Points on a hilly landscape, in no order, each with its height.
From any point a ball takes the steepest step (drop divided by distance) to one of its 3 nearest points. It stops when none of these is lower. Distance is the straight distance between rows; heights are no part of it.
kuz height 4.69: [112 131 178  97 154 103 138 142 141 107]
Tede height 3.99: [101 171 146 108 160 108 120 163 129 109]
gav height 3.08: [ 86 155  89 129 146 148  90 116 139 173]
gigos height 3.36: [122 187 122 132 137  88 108 181 129 108]
dip height 7.00: [159 103 202 100 125  87 150 122 152  90]
Litu height 6.49: [140 108 180 119 126 103 140 151 127  94]
befuv height 4.12: [121 134  83 150 123 138 120 128 115 147]
mori height 3.79: [110 187 101 147 127  99  92 175 139 129]
Vapus height 4.83: [141 140 170  77 160  74 180 166 149  94]
zol height 4.15: [163 144  79 170 105 113 139 164 103 121]
vak height 0.46: [125  80 107 121 112 201 121  44 138 165]
Vapef height 2.89: [135 158 130 140 133  84 123 183 117 102]
mekub height 1.38: [158  96  94 145 100 179 144  93 113 138]
Toru height 2.85: [ 93  95 138 119 140 157  97  90 140 138]
mul height 3.01: [ 77  88 126 113 139 175  93  68 148 156]
kegok height 3.39: [137 182 152 126 144  70 140 198 123  90]
nak height 4.32: [171 168  90 141 100 193 142  95  97 178]
zav height 4.64: [161 183  93 144 102 205 137  83  96 192]
kizo height 4.21: [ 94 131 167  99 156 131 116 122 143 116]
gemek height 2.45: [149 118  86 154 109 151 137 123 111 139]
nuvi height 0.85: [164 113  91 165 103 132 143 142 100 120]
naloz height 1.18: [111 114  87 135 126 175 116  90 123 164]
nemim height 3.06: [109 136 141 120 145 117 114 145 124 122]
Segav height 4.42: [128 130 135 147 129 105 117 161 108 110]
gebo height 0.53: [127  67 118 130 100 169 124  56 134 132]
tado height 5.87: [133 102 192  99 128 103 143 125 148  98]
bife height 3.58: [166 119 149 160 106  79 146 185 104  85]
nufun height 3.13: [ 77 111 170  92 157 159  99  78 160 137]
fisi height 1.12: [125  74 149 135 106 136 121  90 134 118]
Zab height 2.39: [ 79 125 125 114 157 156  92 104 140 152]
tuda height 3.78: [142 140  76 144 114 171 142 100 109 167]
Diges height 2.46: [108 109 117 133 135 141 110 126 126 136]
Fusa height 1.92: [ 93 146  75 130 135 170 109  86 129 191]
ros height 1.87: [165  90 172 155 102  89 147 155 119  84]
Buz height 4.60: [ 97 131 175  66 162 113 148 117 168 113]
Moren height 4.22: [117  97 151 131 127 127 118 119 128 117]
Fipu height 0.42: [160 145 132 162 114  65 133 202 105  88]
rovis height 7.94: [171 100 204 111 115  73 156 137 143  81]
Saf height 4.79: [130 160  90 155 125 112 108 159 121 136]
deriz height 5.29: [139 133 173 113 144  84 146 172 128  89]
Dat height 4.75: [118 148 165  81 169  90 167 152 149 100]
Tubi height 0.32: [123  99  97 143 115 160 128 105 117 144]
Pon height 7.39: [153  75 153 154  96 106 141 125 120  94]
Lub height 0.78: [ 94 143 120 122 154 133  95 130 131 139]
nite height 2.81: [114 146  76 142 131 148 107 116 125 162]
nares height 4.98: [126 114 167  48 164  66 186 131 188 110]
gad height 4.36: [148 173  69 140 109 176 135 105 118 185]
Rute height 4.11: [153 122  96 131 116 216 138  67 108 175]
Som height 4.93: [118 177  74 148 118 124 102 151 144 163]
tapop height 5.80: [155 104 128 164 101  97 144 164 100 101]

Where does a ball stop that starts at each point below?
Toru => Lub
nak => Tubi
kizo => Lub

Two balls start at each pair of points below. Name the first point that both come to, or write none.
Buz, mul => Lub
kuz, mori => none
Fusa, nufun => none

Call two points neighbours if one is among the 3 nearest of the other. Go from one point of each pair to the other, from neighbour to neighbour, staying as low as possible. Name the highest point that can't be avoided.
Lub, nuvi => Diges
ros, Vapef => bife
Lub, Fipu => Tede
Tubi, nuvi => gemek
